Each row is a point on a tangle of strands that fork and nearly touch. The rows are in no order.
Points whose rows are less than 96.9 apart are linked; no others are. Some points are linked to none.
Lako: [-18 -24  -8 -11   9  -2 -19  68  -9  -6  -3  -8 -11  -7  -5 -43 -31  10
  -5  23  -8  42  -8  15]
Lim: [  7   2   7  33  -1 -39  19   3 -34  21   5  21 -10  18   2  21  19  29
   0 -51 -11 -23   7   4]
zode: [ -2 -32   9 -18   2 -12  44  34 -50  22   3   2  17 -12  17  -2  -4   3
   7   9 -11 -21 -10 -26]
veb: [-12  -1  30  33  -1  33 -72  -4   5  -1   7  -2 -18  27 -35  -4   8  -7
  15   9  -3  27 -12  24]
Nez: [-27  -5 -12   0  -5 -15   4  70   9 -30  -6 -14 -15  -4  21 -35 -29   0
 -17  24  25  28  10  22]
Lik: [ 10  14  41   3   6  25  24 -53  -4   6  11 -26   5   5 -16  -5 -31   5
 -12   4  17  18  -5  -2]
Sud: [  5  27  -4  15   2 -17 -19 -24   5   0   3 -27 -12   6 -20  -8 -18  19
 -28   2  -5 -34  54  37]
Ger: [ 35 -19  16 -28   2  -5  -6 -22  31  10  19   3 -21  48  12  17  20 -33
   4 -41 -18 -26 -13 -21]
puza: [ 17  -6  -8 -39   3  10  37  33  16  39 -27  -4  -6 -35  58   5  10 -18
  -2   5  27  -7 -13 -67]
pum: [ 59 -13   7  -6   0  31  32 -26   8  30 -23   5 -12  23   4  -6  42 -25
   2   7 -30 -44   3 -46]
rir: [ 36  13  37   8  21   5  41 -26 -20   0   0  25  40  35 -27  13  -9 -13
   9  13  -3  23 -22 -40]
lumo: [ -9   0  15  27 -16   5  15 -24 -15  13   6 -14 -23  11  -2 -60 -42  13
   6 -25  -3   7 -21  30]
Rukuz: [-34   1 -17  12 -27 -33  -1  52   0  13   9 -20  18 -33  21 -33   6   8
   1  -7 -16 -33 -13   5]
Guz: [-22  24 -16  18 -41 -17 -24 -17   2 -55  -3 -21 -11  29 -34   9   5   2
 -24  -1  15   8  -6  34]
dosi: [-11   2   8  -7  -9  20 -41   5  62 -50 -13 -10 -14  15 -60  13 -19  -8
  -6 -17  12  -7 -22  38]
bateg: [ -3  -1 -21  27 -11 -29   3  20 -25 -19 -15 -13 -48  -9 -31  11   9  61
  -2   2   8  12  21  10]
Botav: [ 26 -10 -10 -17  33  14  54   3 -13   1  -9  -6  43  27  -7  15   7  -5
 -16  26  -8  14  49 -31]
musep: [ 10  16   8 -13   7  23 -49 -41  41 -26  -1  -2  -1   9 -43  16 -34  -5
 -20 -11   8  -2 -11  26]
Fedim: [-14 -18   3  11  15 -29  47  23 -35  22   8  18   3  15   6  -1  -7  32
  -8 -28  -4   9  18 -13]
vipi: [  8   1  22  47 -25 -13  11  -7  10  -6   3 -16 -40  28  -9 -25 -24  36
  -2 -33  -2 -13 -15  44]
momil: [-24   6   9  -6   0  16 -46 -20 -24  24  -4  -3  -4  -1 -31 -39 -17  15
   2 -19  23   1 -45  -9]
favut: [-17  -9  -6  29   6 -29  17  42 -26 -16   3   3 -13  20  -5  -3 -10  57
  -3 -13  11  35   7  14]
Fesu: [-24   4  23 -13  20  11  24  22 -70   8  -3  -4   6 -25  15  10   5 -13
  18  19  -6  16 -21  -9]
tifib: [  6 -16  37 -12   6  25  21  -3  22 -10 -18 -22  -4  46 -18   6  -7 -14
   2 -50   2   6 -55   7]
mav: [ -4  10 -16   3  29  -9 -47  -2   3  10  -6  30  14  -6 -33  -3 -34  31
 -10  -8  26  30  18  15]
Sogod: [ 40  -9 -21 -32  20   3  33  37  37  23   0 -11  43 -14  36   6  20  -9
   3   7  21 -21 -21 -63]
pibat: [ 12  11 -18   5   0  11  -9 -49  23 -29  -2   4 -59 -14  18 -34 -28  15
  -4  44   3   7  14  37]
nov: [-23 -25  21  -5  -2 -11  38  23  -1  20  37  18  41  11  51  13   2 -28
   1  16  -9  22  17  -6]
zug: [ -2  10   1  39   5   1 -15 -10  31  14  -7  35 -44  -8   0 -12  -8  25
  16  19  -5   9  63  32]
nozo: [  8  -8  19   8  11   4 -67  -7  17  13   9  20   1  42 -27  21  20   0
   6 -16  14   6 -25  10]
vid: [ -1 -19   2  -4 -18  36   0  37 -12   8  32 -20  33 -17  11   4  19  -4
   2  57  -1  24 -25   1]
Lod: [ -2   8  27 -18  32  11 -32  -4  13 -10 -25  29 -27 -20  -5 -16  -7 -35
  15 -30 -20 -38 -11   4]
Nok: [ 31 -14  33 -15  41  13 -24 -28  -2  24  13  20 -18  28  36  15   8 -31
  33 -11 -21 -13  -8  -8]
tona: [-13 -15 -36   0 -25 -20  27  27  12   6   9 -13  32 -27  34 -23   8   3
 -18  14 -24 -38  16  -8]
Kefar: [ 32  29  17  21  16  19  35 -19 -14 -30 -15  -3  -1 -11 -14 -11 -16  22
  12   9   8  27 -13  16]
kabis: [  0 -19 -31  -2  16  -3  16  51   3  -5 -17  -8  20 -28  37  -4   2  12
 -24  12  -9 -50  50   3]
Kos: [ 10  -7 -17 -38 -12  17  16  -8  44 -29   8 -10  -1   5 -34  36 -11  -5
 -17 -44 -10 -48 -35  -4]
nanev: [-33   2 -12   5 -26  -1  -8  -8 -39   4  -8 -10   6  12  -9 -40 -30  29
  -8  -4  19  14 -35   9]
Nule: [ 24 -23 -37  -7  21  12  37  15 -20  -6 -39  19  19 -11  10 -21  24  -4
 -13  -7 -20 -45  44 -12]
Zut: [ -3  18  -7  36 -10 -24  11   2 -15 -10  18 -13  70  -3   7  20  24   2
  -1   9   7  -9   2   7]
til: [-26   8   7  -1  23   7 -63 -23 -27  18 -13 -20  47  12 -23 -16  11  -6
  14   0  28 -34 -46  -1]
zikoz: [-33  16  29   5 -12  14  -5 -40 -33  25  38 -17  26  -9  31   2 -10 -30
  18  22   1  14 -17   5]
ges: [ 27   1  17 -15  -3  10  27 -31  24  16  -5 -16 -35  14  -7  23  24 -17
   5 -26 -11 -25  -6 -17]
piv: [ 24 -20   4 -20  33  21 -15  -9 -22  45  18  22  16 -12  27   3  11 -29
  31  13 -10  -1   4 -21]
Tusef: [ 11  -7   5  -3  -1  42  12  47  19   6  21 -28  23 -42  20  25   2  17
  -4  41   6  33  -9 -23]
ribo: [-13 -22 -25   5 -18   2 -40  30 -21  33   7 -25  37 -24 -11   2   5  27
   8   1  18  27 -46 -23]
moki: [-17  15 -24   6 -54  -8  11 -24   4  -6  21   3 -19  -8   1  28   8  30
   9  11   2  31  12  -9]
dide: [ -3  -5 -35  11 -36 -18  23  11 -18  -1  -3   3 -19 -24   3  22  41  41
  -4   5 -12  -7  26 -18]
fana: [ 11 -27 -27   9  14  -1 -36  20   6  39  33  30  21  -5 -11  11 -12  39
  -9  -4   8  25  17 -12]
rad: [  1   4   2  24 -35 -16 -35 -14  48  11  -2   6 -54   6 -32  -5 -20  27
  10  23   3 -12  18  26]
zepe: [ 24  12  11  -5  -3  18  25 -29 -20  -7 -34   8 -55   7   9   0  17   4
  10  -6 -25  -8  18  -8]
vonom: [ 23  -1  27  11  10   8 -42 -21   6   3  24  45 -14  16  11  37  11 -10
   9  -4  -2  19   2  -5]
togi: [-12  -3  -7  -8 -10  -3 -34   7  70 -23   7 -21 -21 -12 -28  50  -9  13
  -2 -29  -4 -31 -21   9]
movod: [ -4   9  18  -5 -15   0  58 -26 -42 -16  -2  16  21  27  -3  -8   4 -38
   6  12  -9  31   1 -21]
rov: [-14  18  47   1 -19  26   0 -55  16  24  33 -21  23   1  -1   7 -29 -21
  -1 -10  24   6 -34   1]
pap: [  5  -8 -33 -22  18 -16 -30  43  -4  35   9 -51  38 -32   3  -4  25  -1
   9 -12  15   3 -25 -17]
rik: [-33  -4  -5 -23   3 -39 -45  -4 -27   0  -4  14  -4 -35   5   1  12 -16
  18  21  -1 -38  18 -14]
voku: [-16   5  12   6 -11  -1  24  -7 -17   3  10  19  24  20  20  27  27 -31
   6  -2 -11  42  31   4]
Liga: [-21  -5   5  45  20  -9 -14  20   7  24   9  25  -2  -5  18  23   5  21
  16  18 -14  -1  59  16]
lem: [ 25   8  -2  -1 -21  17  25 -36  24 -35   2  -9 -68  -4  10 -36 -23  12
  13  12  -7 -14 -16  26]
Ketug: [-14  16  15 -10 -47  -8 -37 -24  47 -27  -7  14 -64  -6 -21  -4 -15  -5
   9   7   0 -19 -15   9]
seve: [ 25 -13 -20   8  33  -1  33 -13  -9  -1  -6  26  29  30   0  21  21  -5
 -26  -1 -17 -33  40 -10]
Dur: [-15   7  -2 -44  -3  24   6  40  18 -38  -6   2  -5 -37  30  -5   2  -1
 -35  35   1   6  17 -21]
mis: [-26   9  38 -21   5   1 -22 -24  22 -10 -13  -4  -8 -13  -3   9  -9 -40
  18 -40  -3 -17 -21   4]
ralan: [-16   8   3 -25  18 -10 -39 -13 -28  -3 -26  35 -31 -17  -2 -14   3  -9
   2  -8 -28 -32  36   0]
Vepef: [  5  -9  33   1  11 -12 -20 -22  -8 -11  16   9 -18  16  -8  17 -20  22
 -20 -26   6 -50 -19   1]
kosak: [-15  17  28 -23  -5  -7  21 -43   5 -26 -26  -8  -9  48 -23  -3 -12 -28
 -20 -49  25   2 -47  -4]
tez: [-36  -2 -14   3 -28 -31 -45  -5  -9   0  12  -6  12 -15 -21  12  11  -3
   8  18  -4 -19   3   2]
gumog: [ 16  -1 -11  34   9 -31 -24   4 -20  31   2  13  -3   4   7  20  47   8
  18 -36 -14 -23   7 -13]
bil: [ 12  -6 -11  -2  17   8   7  37  31  22   8  -5  16 -21   2  17   1  18
 -14   8   8  22  30 -22]
pesor: [  0  -2  22 -14  25  13  15  66   3   5  22   1  35   3  59   2  -1 -46
   0  15  -5  10   7   3]
ber: [  8 -22  -9 -10   5  27  -6  40 -24   0  -2  -9  -2  10  -9 -37  -1 -12
  -2  13  -6  67   2  16]
Ninu: [ -8  17  21   8 -33   8  -2 -10  21 -57  -2 -15 -54 -11 -18  -5 -19  20
  19   2   0 -20 -49  13]
rovu: [ 31 -16 -14 -22  22  19  22  13 -11 -24  -7  14   9  23 -11  -8   7  -4
 -15  37  -9  54  29   4]
Fozen: [  6  -7  -1  42  20 -30 -17  13   6  20  15  14  25  -7  30  24  36  -2
  19  -2 -10 -33  50  16]
fumo: [ 31  26 -17  22   1   4  25 -15 -17 -11 -23  -9 -33  -7 -21 -24  10  -6
   6  -8   0  29  -1   9]
bog: [-12  34  19  20 -37 -15   1 -13   6 -31   3 -31  -5  28 -20  16  14 -21
 -19 -18  -4 -26  -1  20]
vokis: [ 26  28   3  11  -1  -4  18 -16  21 -45 -10  10 -16  39 -13  15  15 -19
 -23 -22 -14 -20  20  31]
Goki: [ 17 -11  22  25  -2   6  19  -1  31 -26  15 -24 -30  49 -13  -1 -22  11
  -4 -34   8  14 -36  47]
vagoz: [-10 -10 -16  21  -2 -10 -46  15  13  36  23  15  48 -29 -13   2   6  22
  33  19  18  28 -22  -7]
Pir: [ -4   1  14 -29  16  24  59  56   5 -19 -24   4   4  -9  37 -11  -3 -30
 -14  20   4  13  10  -6]
Zos: [ 19  -3 -33   2 -14   3  35 -39   9  33   4  17  22 -18 -16 -25 -26  21
  -6   2  -2  16 -16 -21]
kopam: [ -9   8 -18 -36   8  -6 -28 -57 -10   7 -14  -2  24  18 -22  -3  -3 -33
 -19 -27  -3   0  -2 -10]
sivo: [ -9  20 -10  -3   8  -1 -27 -33  -2 -15   1  22  17  -8 -26   4 -22 -12
 -17  -8  13  32  11  13]
vosut: [ 10 -15 -18  -8  23  15  -1  10   2  31 -13  14  27 -39  21  13  34  -4
  10  14  -4   9  30 -21]
kadu: [-20  20  13 -19   2 -21  -8 -52  -6   8 -11   1  23  17  -1  11   0 -39
  -3 -50   9 -16 -36  -7]
pel: [-13  16   3 -14 -22   3   1  54  17 -47 -16 -33 -13 -28   8 -12  -3 -13
 -34  31  26  22   8  -2]
Las: [ 42  -9 -17 -13  31 -18 -14 -32  -5  42   2  31  34   1  13  -3  11   6
  27  -1  -6 -22 -16 -42]
naken: [ 19 -14 -33  -8   5  27  62 -38  -3 -12 -23  28  -9 -25  24   2 -24  10
   9  39   4   4  29 -17]
mek: [-53  -1 -13  16 -31 -41 -31  41 -17   4 -17  -3  10 -37 -16 -12  -2  22
  15   8   5 -11 -19  11]
gogot: [  6  -3 -29   7  -7  25  32  40 -15  -3 -26 -32 -17 -32  17 -31  22  -3
   6  30 -24  11  22  -1]
fak: [ 23  -6 -25 -35  21  -4  12  38  16  43  15 -47  47 -28  26 -18   8 -37
 -14 -14   1  -1  -3 -40]
Kupe: [-48   1  19  -3   5  -5  -9   8 -57  21  23 -14  25  -8  36  24   1  -5
  32  39   8   0 -20   8]
gata: [ 17   7 -38  10  17 -22  21 -18  12 -50 -25  48 -28  32   1 -13  -2  -5
 -21  -4   1  -1  30  32]
niru: [-40  11 -29   5 -46 -22  11 -29  -4 -33   9 -15 -43  18  -8   2  -3  12
  -2  13  14  32  27  21]

A fork is a point with three links, a tip a point with one. Leave the first point through the second and follow the links. Name the first fork or tip that comes.
seve; Nule => kadu
zepe; fumo => Fedim
zode; Fesu => ges
tez; mek => rir
bateg; dide => gata
kadu; kosak => til

A fork is a point with three links. Follow the links from the first point to the second and name the forks in between, in order.
togi; fumo => sivo fana bil piv Nok ges
veb; Ketug => Nok ges Fedim
Ger; kosak => Nok piv bil fana sivo kadu
kosak; Lako => kadu
rovu; nozo => kadu sivo fana bil piv Nok
Kupe; bil => ges Nok piv
ralan; Kupe => kadu sivo fana bil piv Nok ges
Kefar; favut => Fedim
vagoz; lumo => fana sivo kadu
vipi; vagoz => kadu sivo fana
